Points, in no order, along strands that fork and pass close to each other.
(in the rows, 128 means zero)
Points whose rows are less than 80.9 apart are linked; no others are. Some points are linked to none.
J_96: [125 119 145 149 125 167 106 169 183  98 124  93 138 149 116 144 132 131
 155 102 102  88 101  94  97 151 132 124  92 136 123 123 118 139 138]
J_466: [ 76 130 141 152 141  88 100 116 132  74  95  61 148 150 152 168 125 145
 143 132  93  98 126 123  95 176 173 123 160  94  87 167 128 112 154]
J_672: [193 113 115 152 112 181 131 163 131 157 133 183 100 109 102  94 165 128
 108 125 181 144  89  71 150 106  68 113  85 136  96 121 156 140 134]
J_633: [158 152  97  95 109 124 145 124 127 150 171 145 109 151 138  89 124 115
 136  98 129 195 116 165 186  89 155 134 130 132 160 104 131 112 110]
J_404: [133 153 141 137 115 179 156 142 117 126 140 130 101  88 116 122 152 170
 118 103 168 134  70  50 115  86 106 142 116 140 135 138 158 166 102]
J_266: [ 36 121 145 142 158 134 120  59 112  91  96  78 168 168 161 143 124 101
 154 138  92  59 207 167 138 139 133 112 164  95 103  91  88  71 170]
J_542: [172 135 114 140 109 174 147 149 120 150 142 164  97 104 109  93 158 147
 113 112 180 155  83  69 152  83  93 120  99 132 115 122 155 147 115]
J_38: [ 53 111 142 126 158 143 124  46  97 123 106 114 161 161 149 127 112 102
 131 163 117  56 233 185 147 113 111 109 175 119 125  81  89  81 149]
J_780: [158 138 103  92 123 120 142 125 143 147 167 146 121 160 138  94 117  95
 147  98 111 180 131 189 186  97 153 125 133 133 166  94 111 101 120]
J_948: [180 168 101 122 112  90 112 139  70 161 164 171  80 100 105 109 157 133
 112 124 177 222  84 127 164 115 121 157 118 105  98 135 165 134 136]
J_282: [155 130 137 144 119  84  74 168 140 114 153 137 129 149 108 142 145  98
 150  93 100 193  87 158 138 172 168 141  99 102 103 127 125 119 166]
J_189: [136 118 124 106 137 113 129 101 112 177 108 179 129 115 103 112 104  69
 102 185 127 117 213 175 168 134  81 109 143 139 151 104  98 109 152]
J_81: [131 153  92  89 126  90 154 101  87 162 136 146 112 119 153 105 102 139
  90 164 144 145 163 157 159  96 140 142 158 140 150 143 143 138 102]
J_923: [124 131 136 150 140  95 102 148  99 127 115 118 114  99 109 168 130 145
 100 173 146 122 112  84  74 176 122 165 127 118  78 175 162 176 144]
J_796: [134 171 133 139 123  72 110 137  88 124 154 130  98 107  95 154 153 164
 135 110 160 206  57 122 106 138 146 176 127 104  92 164 166 147 127]
J_930: [141  80 123 150 139 175 136 148 162 138  99 130 132 121 118 138 127 124
 109 160 131  55 137  70  80 141  78 120 100 161 128 132 132 168 128]
J_429: [ 64 146 148 153 133  99 110 118 132  64 107  42 154 150 165 172 129 166
 153 116  95 104 113 111  86 175 181 123 164  94 100 176 136 112 133]
J_782: [ 91 100 146 112 155 154 147  91 180 111 121 100 174 174 145 125 106  98
 173 105 104  51 169 192 137 112 115  98 137 122 145  60  62  61 126]
J_377: [150 136 139 159 128  91  83 169  98 123 128 140 101 104  78 162 154 134
 118 140 152 174  78  93  92 177 118 168  99 106  63 161 161 165 156]
J_124: [109 145 136 144 139  84 107 132  89 122 119 105 117 101 118 173 128 169
 106 164 148 124 104  90  68 167 138 168 142 114  83 182 168 174 129]
J_392: [130 118 117 105 138 117 137  91 100 188 103 187 131 108 114 109  99  86
  86 200 141 110 227 168 166 117  76 108 149 147 158 110  99 113 135]
J_229: [120 171 173 140 122 156 122 162 113  97 140 107  98  96 107 155 168 172
 140  84 155 150  45  63 102 122 125 157 108 125 116 156 151 164 123]
J_689: [ 37 118 137 132 164 140 129  48 102  99 106  85 169 172 166 138 121 116
 144 145 101  58 218 175 142 119 128 109 174 111 119  95  90  80 154]
J_3: [146 137 157 164 131 155  96 184 123 110 130 132 102 107  85 156 174 139
 125 117 151 138  59  55 100 156 101 156  78 124  71 156 155 173 156]
J_962: [104 109 140 144 150 150 126 127 123 124 100  97 141 116 142 166 119 153
  91 180 126  42 149  65  72 146 116 132 140 142 114 170 146 180 130]
J_961: [134 133 138 114 139  62  99  87  96 156 134 168 134 120 102 126 113  51
 129 146 103 162 189 223 185 163 136 124 167 110 140 112  95  76 165]
J_421: [140 123 106  86 114 151 174 108 165 132 148 132 136 158 147  91 108 126
 153  96 119 142 133 169 161  80 141 109 136 154 182  88 104  99  89]
J_770: [129 119 136 132 102 201 177 124 151 116 126 127 124 107 133 108 133 169
 134  93 154 114  93  62 104  79 114 115 118 157 183 109 143 143  68]
J_39: [ 69  85 135 135 167 160 148  75 101 136  84 124 157 127 167 155 114 144
  88 198 132  12 230 115  99  96  98  97 161 153 138 144 114 145 130]
J_738: [122 141 107 114 135 106 143 118  75 165 124 140 115  93 150 140 111 161
  75 193 158 108 158 101 104 118 117 154 144 139 120 168 159 180 113]
J_75: [175 109 103 120 111 157 126 159 156 145 145 164 116 152 112 102 135 102
 137 109 132 153 115 135 156 109 112 115  92 140 139  94 122 118 135]
J_664: [159 128 118 141 124 112 107 162  87 158 126 157  98  89  94 141 148 129
  91 176 164 152 115  82 106 162  86 165 104 125  83 157 166 172 153]
J_748: [129 141 147 137 107 179 127 159 163 105 146 106 122 140 121 125 143 148
 155  81 127 131  85  95 122 113 134 126 103 143 154 120 131 133 108]
J_249: [123 133 112  94 107 161 177 110 159 122 144 118 136 146 152  94 107 147
 145  98 125 130 126 141 142  81 143 111 144 156 185 106 118 114  76]
J_534: [124 118 144 180 132  30  77 142 129  99 100 111 148 130 101 166 118 109
 137 129 105 177 110 148  91 191 174 142 148  78  67 170 138 111 171]
J_935: [ 66 142 141 105 145 140 150  89 153  94 143  60 169 180 181 125 122 119
 181  90  80  93 154 194 153 120 159 100 173 113 147 105  80  65 119]
J_844: [127  99 121 134 144 147 142 133 116 158 100 139 132 104 136 140 116 138
  76 195 144  64 167  81  89 131  87 132 127 153 128 157 141 178 127]
J_615: [120 149 146 128 105 185 161 134 141 111 137 110 118 110 132 117 134 172
 134  90 148 125  91  74 110  86 130 134 126 151 170 127 147 145  80]
J_26: [ 68 163 158 148 125  99 115 123 123  65 127  44 148 140 162 171 130 184
 153 104 109 127  95 114  80 168 183 134 168 101 114 183 152 117 110]
J_166: [ 87  94 129 124 162 148 147  82 106 150  87 142 149 123 153 137 106 132
  83 198 137  34 223 131 110 102  94 102 159 152 141 138 110 142 126]
J_669: [100  85 120 130 154 158 177  89 113 151  94 135 154 107 175 144 106 163
  84 197 140  20 194  88  85  82 105 103 149 162 159 155 133 170  89]
J_899: [163 129 133 140 112 124  74 182 151 119 159 143 127 156 106 132 151  94
 153  87 104 179  87 144 150 156 149 131  81 114 110 110 120 120 170]
J_668: [118 161 170 155 130 136 105 165 119  93 132 101 106 104  96 170 163 166
 142  98 144 142  49  63  87 152 130 163 102 121  94 164 151 170 135]
J_603: [142 129 137 131 140  57  87 123 128 130 145 145 143 138 116 137 125  59
 154 103  84 181 141 218 162 174 173 131 145  95 118 119 100  80 173]
J_676: [105 152 147 133 122 120 108 142 151  90 141  73 135 154 140 145 130 149
 160  98 100 130  97 133 113 156 174 135 130 116 129 147 126 121 120]
J_657: [165 117 136 147 108 159  82 194 167 120 153 152 129 158  98 128 159 100
 153  89 113 156  83 123 142 144 123 118  68 126 103 104 120 125 169]
J_547: [107 121 115  96 151 125 154  77 104 163 105 163 137 134 147 108  97 116
  92 177 137  91 218 174 155  92 108 110 164 150 157 114 104 117 116]
J_101: [158 106 126 134 125 130  97 169 139 138 117 149 118 126  91 131 129  86
 116 154 116 130 143 126 130 168  97 131  98 131 109 129 127 135 169]
J_182: [ 71 135 150 138 149 114 113 108 162  84 120  69 166 171 163 146 127 100
 185  95  66  96 144 180 138 162 172 112 147  78  99 108  73  63 168]
J_244: [110 123 145 143 134 152 107 153 169  99 112  79 137 145 127 153 122 136
 143 123 101  73 119  94  92 160 137 128 116 133 118 144 124 143 138]
J_323: [180 136 103 124 112  71  98 153  82 165 139 174  99 101  94 130 138 100
 100 159 145 201 127 141 150 157 109 156 117 112 106 144 159 130 161]
J_696: [115 182 172 133  99 161 123 162 142  86 165  93 113 131 127 126 159 164
 164  51 128 178  60 113 127 114 157 145 115 125 153 133 134 124 105]
J_477: [144 133 115  91 138 115 132 118 145 146 158 144 132 160 136 102 114  79
 150 106 101 159 151 207 182 113 148 123 138 129 158  92  97  91 135]
J_710: [132 159  89  79 130  96 167  89  92 162 144 149 117 129 158  90  95 130
  98 146 136 160 165 175 177  82 149 134 163 140 162 130 138 122  94]
J_52: [119 121 142 113 142 108 108  96 115 157 114 157 138 129 102 123 110  64
 119 169 110 111 206 194 164 148 104 116 153 123 135 103  90  93 162]
J_414: [113 142 123 104 150  90 124  93 116 125 139 119 134 156 144 119 115 102
 135 126  98 136 162 206 166 133 158 126 170 120 142 128 107  95 134]
J_608: [168 126 146 143  93 214 152 153 158 115 140 167 110 111 112  92 172 159
 140  57 173 156  49  74 151  65 108  84  97 130 145  98 132 112  97]
J_84: [149 117  91 125 132 137 178 119  84 198 119 171 122  64 155 107 112 160
  65 201 181 105 169  63 112  83  80 136 119 150 135 144 162 192 101]
J_352: [126 141 164 168 130 126  87 176 138  91 124 101 117 118  96 168 154 148
 141 112 128 135  61  69  85 176 140 156  90 114  81 156 144 165 147]
J_595: [124 168 159 133 105 140 109 160 142  95 167  98 117 144 122 134 154 151
 163  66 118 181  62 124 134 129 166 141 108 123 140 132 130 125 118]
J_639: [136 151 148 141 118 165 128 158 122 122 138 125 100 104 104 136 159 160
 126 102 158 136  66  62 114 114 111 148 100 137 118 144 151 167 122]
J_12: [155 126 111 106 131 103 118 132 124 156 131 156 117 133 113 116 115  84
 116 145 115 153 160 173 163 138 120 133 129 131 139 116 120 116 151]
J_989: [155 101 105  87 119 155 169 116 179 137 146 149 143 163 138  94 112 103
 165  90 119 140 132 182 166  81 128  99 117 147 176  61  87  87 104]
J_665: [132  75 135 158 144 174 119 156 168 128  90 121 137 119 113 149 127 113
 112 171 116  42 146  70  72 161  76 119  98 152 111 138 126 165 149]
J_301: [147 117 128 114 135 102 102 136 135 145 127 152 128 137 105 127 119  68
 132 135  98 140 161 182 162 154 123 126 124 122 129 108 105 105 167]
J_932: [178 122 116 133 111 105  88 173 116 148 141 171 110 127  90 128 145  84
 117 137 126 183 124 139 156 162 112 140  96 119 110 130 141 127 173]
J_522: [178  85  78 131 118 161 178 122 114 184 108 188 118  80 137  79 126 141
  80 170 184 124 146  65 135  86  65 107  99 154 136 107 156 157 100]
J_305: [121  99 143 149 146 138  95 156 157 113  87 107 137 129 111 153 118 102
 122 161 100  66 153 106  91 182 112 124 115 126  92 141 117 142 175]
J_362: [115 108 144 146 141 118  87 150 155 106  94  99 138 136 118 154 118 106
 134 149  92  86 145 125 103 181 137 125 123 112  92 140 111 128 170]
J_864: [ 67 132 123 106 133 155 184  80 102 120 120  97 157 128 193 138 104 183
 108 152 130  55 179 115 111  72 148 104 183 158 173 161 143 140  70]
J_933: [115 133 112  97 142 117 145  97 120 145 123 137 132 145 144 110 105 114
 114 148 117 109 178 177 156 106 133 121 161 142 151 123 110 115 120]
J_248: [ 86  75 128 105 159 168 166  65 155 120  93 125 170 153 155 124 102 123
 139 144 128  24 192 164 116  90  94  86 150 152 158  74  72  89 101]
J_957: [106 197 179 121 102 156 141 149 121  85 162  86 109 114 137 125 155 179
 157  53 135 188  60 112 121 108 158 154 135 126 161 144 143 123  89]
J_709: [145 103 137 148 118 173  97 185 189 109 132 122 140 156 105 137 142 112
 159  95 102 106  99 108 111 144 117 113  70 136 120 105 110 127 151]
J_909: [147 125  98  93 134 109 153  92  97 196 107 195 125 102 125  93  96  90
  80 193 144 137 219 168 180 100  81 109 144 149 165 107 107 115 129]
J_172: [ 69 165 135 100 114 150 171  99 110  98 142  73 147 137 189 126 110 182
 130 118 119 101 145 129 116  98 162 121 189 146 174 161 147 125  67]
J_512: [125 152  99  96 134  82 146 105  73 165 126 146 111 109 150 119 104 145
  79 181 149 132 168 147 139 107 133 146 159 135 138 157 147 149 109]
J_378: [ 86 174 165 140 128 110 121 127 101  92 131  74 121 106 133 176 135 192
 137 121 140 124  78  82  66 152 156 163 152 117 110 181 167 163 103]
J_528: [126 126 133  99 146 115 126 107 147 141 145 139 149 160 129 111 110  64
 158 112  96 128 168 218 175 125 139 118 145 119 145  78  80  78 146]
J_623: [112 127 132 149 141  32  96  99 100 115 111 117 144 135 122 152 117 106
 127 136 107 169 145 192 126 169 170 137 180  90 100 166 132  97 161]
J_339: [138 124 147 161 130 165 107 173 139 117 126 116 113 115  98 152 154 142
 123 126 137 107  83  53  92 153 105 149  88 138  97 149 148 176 139]
J_382: [152  81  78 117 122 161 206  87 124 170  99 176 133  80 159  85 107 163
  86 163 168 103 153  80 123  68  96  93 110 159 170  97 141 159  63]
J_261: [171 178 110 120 111  98 118 137  77 146 173 161  81 110 110 107 158 142
 124 100 173 227  65 129 170 101 137 155 117 104 107 132 160 132 127]
J_654: [148 163 130 131 114 100 108 148 106 122 165 132 100 133 110 130 150 140
 139  95 142 200  68 136 140 132 152 158 111 112 115 140 150 133 127]
J_137: [120 165 159 155 114  85  89 158 136  91 156  97 129 143 113 154 152 149
 165  73 112 196  51 136 115 162 184 153 111 100 107 148 136 124 131]
J_794: [171 137 110 134 117  89 102 157  75 161 133 167  93  92  94 137 147 124
  96 166 163 184 113 107 126 156  95 164 108 114  86 151 170 155 155]
J_837: [121  73 111 112 142 164 169 101 160 137  93 140 147 131 144 119 104 130
 119 153 130  46 171 124 105 100  93  95 129 166 163 100 100 131  96]
J_956: [129 143 148 163 123  55  84 149 140  96 147 103 142 149 119 152 139 128
 163  83  97 198  75 161 115 174 192 147 125  90  99 151 132 111 148]
J_601: [153  99 128 132 126 124 105 161 130 154 103 158 120 110  88 134 126  78
 103 178 120 118 165 125 128 177  78 127 103 138 112 136 124 137 174]
J_4: [128 128 158 171 130 138  74 184 162  89 117  98 128 132 101 165 144 129
 143 115 106 115  83  71  84 188 137 143  79 116  79 145 132 158 159]
J_422: [171  74  70 124 117 160 202  93 115 182 101 187 128  64 154  70 120 161
  75 167 181 119 150  66 134  67  81  86 100 154 157  91 152 160  73]
J_475: [115 146 134 138 128  64 103 126 112 106 133  96 128 138 127 152 126 145
 132 125 118 160 103 149 106 164 168 152 152 106 104 165 150 129 130]
J_727: [156 119 111 145 129 143 138 149  88 176 123 162 107  73 118 125 145 142
  78 187 178 120 127  48 102 131  64 157 101 141  98 154 167 193 135]
J_140: [ 52 129 145 143 153 117 117  88 139  77 102  63 166 170 167 150 130 106
 177 110  70  83 163 169 134 159 165 112 159  78  97 113  81  62 174]
J_576: [ 71 128 137 108 160 130 137  68 129 114 128 100 163 174 156 119 114 100
 156 122  98  80 191 202 161 114 138 109 173 116 136  91  83  73 136]
J_611: [113 120 140 144 142  38  90  86  94 123 110 135 145 126 114 148 120  81
 125 145 102 162 172 201 143 177 157 126 178  88 104 148 114  84 174]
J_87: [174 138 108 123 116  79 100 149  96 152 147 162 100 122 103 127 137 101
 113 138 134 198 119 154 157 151 129 153 115 113 119 135 149 126 151]
J_452: [139 127 140 140 135  62  81 139 144 116 141 131 147 147 125 140 128  74
 163  94  78 178 122 202 147 177 181 131 130  89 109 122 100  88 172]
J_854: [168 115  98 110 122 117 131 139 109 183 116 180 111 105 107 106 116  89
  89 183 140 147 178 136 161 135  75 128 117 145 137 125 129 129 153]
J_491: [148 113 119 101 123 151 140 143 185 130 158 136 150 171 133 107 122  93
 175  81 102 138 123 182 158 104 136 107 105 139 162  71  85  87 127]
J_142: [106 147 128  97 103 170 178 111 152 110 145  97 140 139 163 101 108 163
 146  95 123 124 126 130 129  84 152 115 156 158 194 117 126 114  63]
J_22: [ 98 186 169 115  99 172 155 138 134  87 158  80 124 123 156 114 136 183
 153  62 125 161  91 113 115 103 159 146 150 138 181 137 143 118  69]
J_394: [134 129 126 121 129 127 111 148 153 122 133 114 125 153 122 131 124 117
 140 121 105 121 125 140 131 144 142 134 117 131 129 124 120 129 139]
J_328: [149 155 128 126 110 136 117 156 126 125 159 131 101 137 112 119 147 136
 138  95 141 176  79 119 147 118 141 146 108 127 128 128 142 137 124]
J_289: [149 170 101 111 113 111 143 125  80 157 154 148  89  98 125 108 132 154
 102 136 173 175 103 106 143  97 124 160 127 128 122 139 162 158 109]
J_449: [155 111 129 137 115 156  96 180 176 117 142 135 134 158 106 128 140 102
 156  97 102 130 104 131 130 141 124 119  77 133 120 100 114 122 159]
J_453: [137 156  94  78 121 115 169  96 121 153 157 138 121 145 158  81 100 123
 123 117 127 171 145 180 183  78 156 128 156 143 173 111 124 113  88]
J_17: [ 99 102 122 113 157 142 151  81 112 157  92 152 145 127 145 123 102 120
  88 191 134  55 221 154 130  98  94 103 157 152 148 123 102 128 123]
J_739: [169 117 117 132 116 132  98 172 133 143 138 154 110 137  99 123 142  97
 122 130 127 157 120 128 146 151 110 137  92 129 111 122 134 133 161]
J_299: [139 125 139 127 138  55  89 108 114 143 137 158 138 125 105 136 121  51
 143 122  91 176 162 220 170 174 156 129 154 100 125 116 100  79 175]
J_655: [110 200 122 100 110 131 178 106  71 144 156 131  98  59 147 109 132 198
 111 116 176 167  94  76 122  61 133 160 149 130 140 145 170 170  75]
J_618: [113 147 152 145 122 129 100 158 151  92 135  82 127 144 122 151 134 149
 153 102 105 131  88 111 107 163 162 139 114 121 118 146 131 138 130]
J_273: [115 111 151 144 141  95  82 141 140 106  90 112 140 134 112 152 117  91
 135 148  89 105 157 147 112 188 139 124 133 101  87 138 105 113 183]
J_558: [ 77  81 131 135 167 165 164  78 110 137  86 121 161 122 178 156 111 160
  91 195 131   4 211  97  86  85 105  95 160 158 150 154 122 154 111]
J_529: [ 92 157 153 151 139  90 108 130  97 101 124  84 122 101 121 184 133 186
 127 144 146 126  81  78  56 162 150 167 149 112  85 188 171 171 118]
J_572: [ 91 120 139 137 144 143 120 125 138 110 104  79 141 131 148 157 117 154
 116 156 113  51 143  88  83 146 134 127 146 138 122 163 138 156 129]
J_423: [143 123 128 144 130 108 101 161  95 144 116 139 105  96  98 156 139 131
  92 178 152 133 120  83  91 179  99 165 111 126  81 166 160 177 154]
J_533: [108 133 131  98 152 116 134  93 147 129 149 118 151 169 147 111 111  83
 160 105  91 121 166 220 173 118 152 116 161 120 149  89  80  76 133]
J_254: [143 138 133 157 127  61  88 153 101 118 130 132 113 116  87 161 142 137
 125 131 140 190  81 123  96 174 145 168 120  98  77 161 159 147 151]
J_161: [148 137 161 143  99 211 150 158 153 101 140 142 111 106 111 109 170 164
 143  53 164 150  50  67 133  72 110 105  98 137 151 114 138 122  99]
J_416: [163 152 116 133 115 166 157 140 102 161 143 159  92  81 115  94 155 156
 104 118 188 153  82  58 144  77  91 132 108 130 110 128 162 162 111]
J_768: [128 154 131 121 113 122 121 142 132 116 156 106 115 145 129 124 133 140
 144 103 121 157  97 135 137 132 158 144 125 129 142 135 135 134 113]
J_450: [151 137 146 159 130 127  94 178 108 121 129 139  98 104  83 158 167 137
 118 131 157 156  71  70 100 166 105 163  88 116  66 159 160 173 158]
J_884: [166  78  90 126 103 191 183 111 149 138 112 170 118 101 135  85 135 154
 120 117 166 120 104  72 129  80  94  85  96 156 164  83 138 137  71]
J_221: [132 123 136 114 137 116 108 145 172 122 150 123 151 166 132 124 124  75
 170  90  80 133 134 197 156 144 154 122 118 116 133  88  84  86 159]
J_511: [132 131 106 122 134 126 155 123  75 182 123 153 115  74 149 131 115 163
  70 200 171 101 157  70  98 105  94 156 129 142 122 163 165 197 106]
J_82: [158 165 100 103 105 117 142 126 109 148 172 145  98 133 133  91 130 134
 126 103 149 202  99 142 176  90 149 143 128 128 148 116 147 125 106]
J_201: [124  88 140 156 150 158 103 158 171 119  89 106 142 123 112 156 121 108
 119 163 103  47 150  86  78 177  96 119 104 138  96 141 117 150 164]
J_988: [131 101  93  99 114 162 198  88 146 142 114 149 137 116 157  92  99 157
 112 134 144 102 147 115 130  68 124  98 135 166 187  97 126 132  59]
J_372: [ 91 118 131 106 141 159 153 103 173 106 123  88 162 165 157 122 108 132
 162 111 100  63 154 162 128 108 134 101 151 142 162 107  92  92 109]
J_402: [183  67  92  98 112 163 154 134 177 146 129 183 137 147 123  93 126  92
 152 104 133 135 132 159 160  92  88  85  88 147 159  50  93  91 121]
J_478: [180 101  87 115 117 133 143 140 110 195 111 193 113  95 111  92 120  96
  83 183 158 148 179 114 160 120  57 113 105 154 136 115 138 134 144]
J_641: [141 163 139 130 115 169 158 143 101 135 143 142  92  74 112 113 161 170
 117  99 183 151  62  51 129  76  98 141 114 127 118 141 157 164 111]
J_139: [134 139 132 123 110 160 130 150 159 113 152 110 124 150 127 119 131 140
 151  90 120 138  97 122 133 116 144 128 111 143 152 116 125 128 111]
J_858: [ 96 136 143 144 138 103 100 135 134  91 112  74 134 141 135 162 123 148
 133 133 108 103 114 112  94 173 162 138 142 113 100 166 139 137 139]
J_734: [134 116 103  95 138 127 156  98 129 163 113 164 132 135 136 101 100 105
 105 158 130 109 192 169 156  97 105 114 146 152 159 104 107 116 117]
J_683: [109 142 108 106 138 106 147 106  81 153 123 131 122 111 158 133 106 160
  79 183 147  99 167 121 119 107 134 143 159 141 133 167 151 165 104]
J_20: [136 175 122 125 120  82 122 128  78 132 154 132  92 104 110 139 143 167
 123 120 164 193  71 121 117 125 140 174 130 114 106 155 167 153 117]
J_349: [ 85 156 143 147 131  71 113 116 109  89 128  71 138 135 143 167 128 174
 137 121 122 144  96 132  88 163 178 148 167 103 103 183 158 129 116]
J_177: [ 86 134 125  98 142 144 155  92 144 113 129  92 153 162 162 117 107 134
 145 121 104  82 163 168 139 102 147 108 169 142 158 122 104 102 107]
J_91: [198 108 107 140 104 175 123 167 141 156 142 188 105 132 105  91 158 111
 119 113 162 161 100 101 166 105  85 104  85 135 110 104 144 125 138]
J_196: [109 135 132 111 150  78 112  78 101 136 129 136 137 145 135 119 115  82
 129 139 103 137 184 218 168 143 149 125 177 111 135 122 103  86 149]
J_57: [142 107 141 163 129 174 107 173 159 116 118 117 122 126 102 147 142 128
 127 133 125  88  99  59  87 158  99 138  83 144 104 140 140 169 142]
J_747: [139 128 138 167 128  40  80 151 112 111 119 123 129 122  87 164 127 122
 130 133 125 191  94 141  91 184 159 161 134  92  74 167 155 131 158]
J_192: [114 161 159 142 117 146 116 155 136  91 141  89 116 127 121 150 143 164
 146  94 128 133  75  89 101 142 148 151 117 131 130 150 144 150 112]
J_999: [151 127 101 121 117 148 151 134 119 158 129 151 106 113 126 105 124 138
  99 146 158 132 127  94 134 100 105 137 115 149 139 127 149 158 110]
J_19: [162 176 110 109 106 107 128 132  93 145 176 150  90 125 122 103 145 137
 128  95 157 219  79 140 173  97 149 151 124 114 132 127 153 126 116]
J_7: [ 97 134 145 134 142 104 105 125 160  92 124  83 154 164 149 144 124 107
 170 104  75 109 135 176 133 167 172 120 144  95 111 123  93  86 157]
J_431: [144 161 137 147 118  68  97 149 105 114 162 128 110 129 101 147 152 144
 142  93 138 219  57 143 124 146 163 165 117  99 101 149 151 132 135]
J_735: [ 79 111 141 108 157 150 148  77 158 110 123  99 168 175 153 119 106 103
 161 119 102  56 181 193 147 109 121 101 157 125 142  77  72  72 129]
J_777: [127 113 150 163 138 147  91 169 157 104 108  95 129 126 109 161 132 127
 126 143 112  83 110  69  78 183 123 141  97 130  89 151 135 166 153]
J_804: [100 160 147 109 101 175 166 125 151  98 150  82 136 136 161 110 120 171
 151  79 121 131 110 121 117  96 156 126 152 151 189 129 134 115  66]
J_732: [165 158 100 121 116 104 123 141  80 160 151 158  87 100 111 113 141 138
 101 142 170 186 105 112 148 116 113 162 115 121 108 138 163 152 128]
J_304: [167  88  98 109 117 162 149 137 169 142 129 162 128 148 120 101 121 105
 139 115 132 127 132 142 147 101 102 103  99 153 156  81 107 112 120]
J_671: [126  81 105 126 149 153 186  94 112 174  90 165 145  90 167 126 101 156
  72 204 154  47 196  88  99  80  90 104 134 163 162 138 129 174  87]
J_135: [161  93 115 133 100 196 147 146 177 120 136 151 125 143 118 108 146 136
 154  86 142 126  85 100 128  95 106  95  88 152 157  86 119 123 103]
J_482: [101 129 134 126 146  53 102  67  79 129 114 137 138 132 128 138 119  88
 119 154 107 147 189 210 156 156 153 126 189 100 119 140 115  85 161]
J_650: [ 91 125 143 143 140 137 107 136 151  95 107  69 142 140 140 161 122 144
 137 136 102  68 128  97  89 164 147 128 136 125 111 157 131 139 137]
J_917: [108 124 145 153 141  78  86 134 142  92 100  92 144 146 126 160 122 111
 147 128  90 123 129 148 108 188 170 127 140  92  84 150 115 107 172]
J_291: [140  97  92 121 137 143 178 112 102 187 101 171 130  83 156 109 100 147
  64 202 164  85 186  88 115  87  86 119 126 161 152 137 140 173  98]
J_751: [151  96  82  98 113 161 194  93 152 148 115 161 129 119 147  83 103 142
 119 126 148 121 141 123 142  69 115  93 120 164 182  83 119 125  70]
J_792: [105  95 132 104 140 165 158 108 190 106 117 103 166 166 146 124 108 119
 170 106 105  53 150 168 121 108 116  93 130 142 159  77  73  81 110]
J_836: [ 32 123 141 151 156 109 117  60 102  76  89  69 164 166 169 155 130 110
 160 130  84  84 188 160 129 155 154 115 170  82  92 115  93  72 179]
J_242: [ 94 137 141 143 139  78 101 116 140  86 117  79 151 159 149 152 127 123
 160 108  81 134 123 169 123 172 186 126 158  90 102 151 114  94 153]
J_660: [123 172 167 146 109 117  94 166 136  87 163  99 119 139 113 146 161 152
 164  61 118 195  48 124 127 145 169 146 102 109 122 139 136 128 129]
J_246: [103 167 157 139 122 115 116 139 116  93 139  81 118 119 127 158 135 174
 141 108 133 139  78  96  89 150 155 160 136 123 118 165 154 153 107]
J_795: [140  88  92 113 115 168 204  88 135 151 105 158 135  93 158  93 106 168
  99 146 158  95 142  80 115  66 109  94 123 169 182 100 137 156  58]
J_319: [116 136 128 139 136  47 102 113 106 109 122 107 133 140 128 151 119 129
 126 132 111 161 122 173 117 167 172 146 162  99 104 165 143 117 143]
J_682: [122 129 149 118 135  77  94  81  95 159 124 167 141 119  93 129 113  47
 127 164 107 137 205 210 180 164 119 115 164 110 133 104  88  79 169]
J_369: [119 106 134 146 147 150 137 134 111 149 110 122 131  96 139 160 124 151
  79 198 145  51 147  51  66 137  91 148 127 146 116 173 157 199 123]
J_465: [177  74 103 135  95 206 175 118 155 126 117 179 114  99 127  80 158 158
 131  94 175 131  79  67 142  76  92  73  89 145 153  75 135 122  72]
J_489: [136  70 117 143 142 165 149 133 146 155  90 147 137 111 130 131 118 126
  92 181 136  50 163  81  85 131  69 115 113 165 137 135 125 166 121]
J_771: [ 93 148 145 137 128  98 106 132 149  81 131  67 144 159 150 151 128 141
 163  99  85 133 107 147 116 172 183 129 145 103 117 153 123 106 132]
J_990: [183  78  74 119 118 151 170 126 120 191 101 197 119  87 129  80 118 114
  82 180 170 131 174  95 147 103  52 101 100 160 144 107 138 139 119]
J_245: [173 103 124 139  96 210 169 135 155 123 127 172 110 101 118  84 162 160
 133  78 177 142  62  64 147  70  95  77  95 138 148  90 138 120  82]
J_351: [121 120 146 164 135  53  77 139 139  95 104 108 147 142 118 157 124 102
 149 121  90 157 119 158 109 191 179 135 139  81  80 153 120 104 173]
J_852: [104 141 121  98 143 115 138  96 131 123 133 108 140 161 153 116 110 115
 138 126 104 113 159 189 155 119 154 121 167 130 149 127 111 105 120]
J_812: [139 151 157 142 103 191 134 163 149 104 147 120 109 120 111 121 160 157
 146  67 150 146  61  76 128  96 121 129 100 139 146 123 137 136 110]
J_458: [ 87 137 136 104 161 111 134  67 122 123 145 112 156 171 157 114 115  89
 156 114  93 112 184 223 175 121 151 116 181 111 138  91  82  67 135]
J_209: [134 133 142 154 125  61  76 154 148 105 148 118 144 151 122 148 136 101
 164  84  86 190  91 175 129 181 191 137 116  91 101 134 115 103 161]
J_651: [161  93  88 116 110 168 175 116 146 151 117 163 119 120 134  88 117 138
 116 127 155 125 129 103 139  80 101 102 108 160 161  92 130 136  89]
J_918: [123 156 136 124 110 169 161 130 114 129 140 121 109  97 129 120 134 172
 117 112 163 126  89  65 111  89 119 147 127 147 151 138 155 164  88]
J_43: [132 116 133 106 131 141 128 144 189 121 156 119 159 173 135 120 120  90
 180  80  88 122 126 190 152 118 144 111 111 128 151  75  78  83 140]
J_420: [187 116 110 132 103 168 115 168 151 146 152 174 111 148 106  99 150 107
 133  99 146 167  96 120 165 104 107 110  83 134 126  97 134 118 140]
J_949: [165 117 105 110 124 115 120 143 121 165 121 169 115 123 105 113 116  83
 107 159 127 147 167 154 161 139  94 127 120 137 139 116 123 123 154]
J_761: [144 114 133 117 135 118 102 144 160 134 136 142 141 152 112 124 118  68
 153 116  91 130 153 188 158 150 130 119 113 119 129  92  91  98 167]

Follow the links from the first point to the second, and from the first to the third. Name the last point that the two ways share.
J_611, J_576, J_39 -> J_852
J_962, J_482, J_657 -> J_650
J_377, J_140, J_489 -> J_917
J_836, J_747, J_201 -> J_917
J_166, J_26, J_458 -> J_852
J_689, J_489, J_676 -> J_242
J_615, J_4, J_420 -> J_404
J_189, J_696, J_657 -> J_209
J_844, J_603, J_611 -> J_650

A fork is a point with three links, a tip a point with one. Leave the first point through the second and follow the links. Name the first fork or tip that comes.
J_189, J_52 -> J_209
J_39, J_558 -> J_453
J_166, J_17 -> J_852
J_747, J_254 -> J_404
J_378, J_529 -> J_601

A fork is a point with three links. Follow the links from the first point to the second and name the forks in between, in order.
J_858, J_933 -> J_852
J_930, J_377 -> J_917
J_650, J_660 -> J_209
J_672, J_450 -> J_404
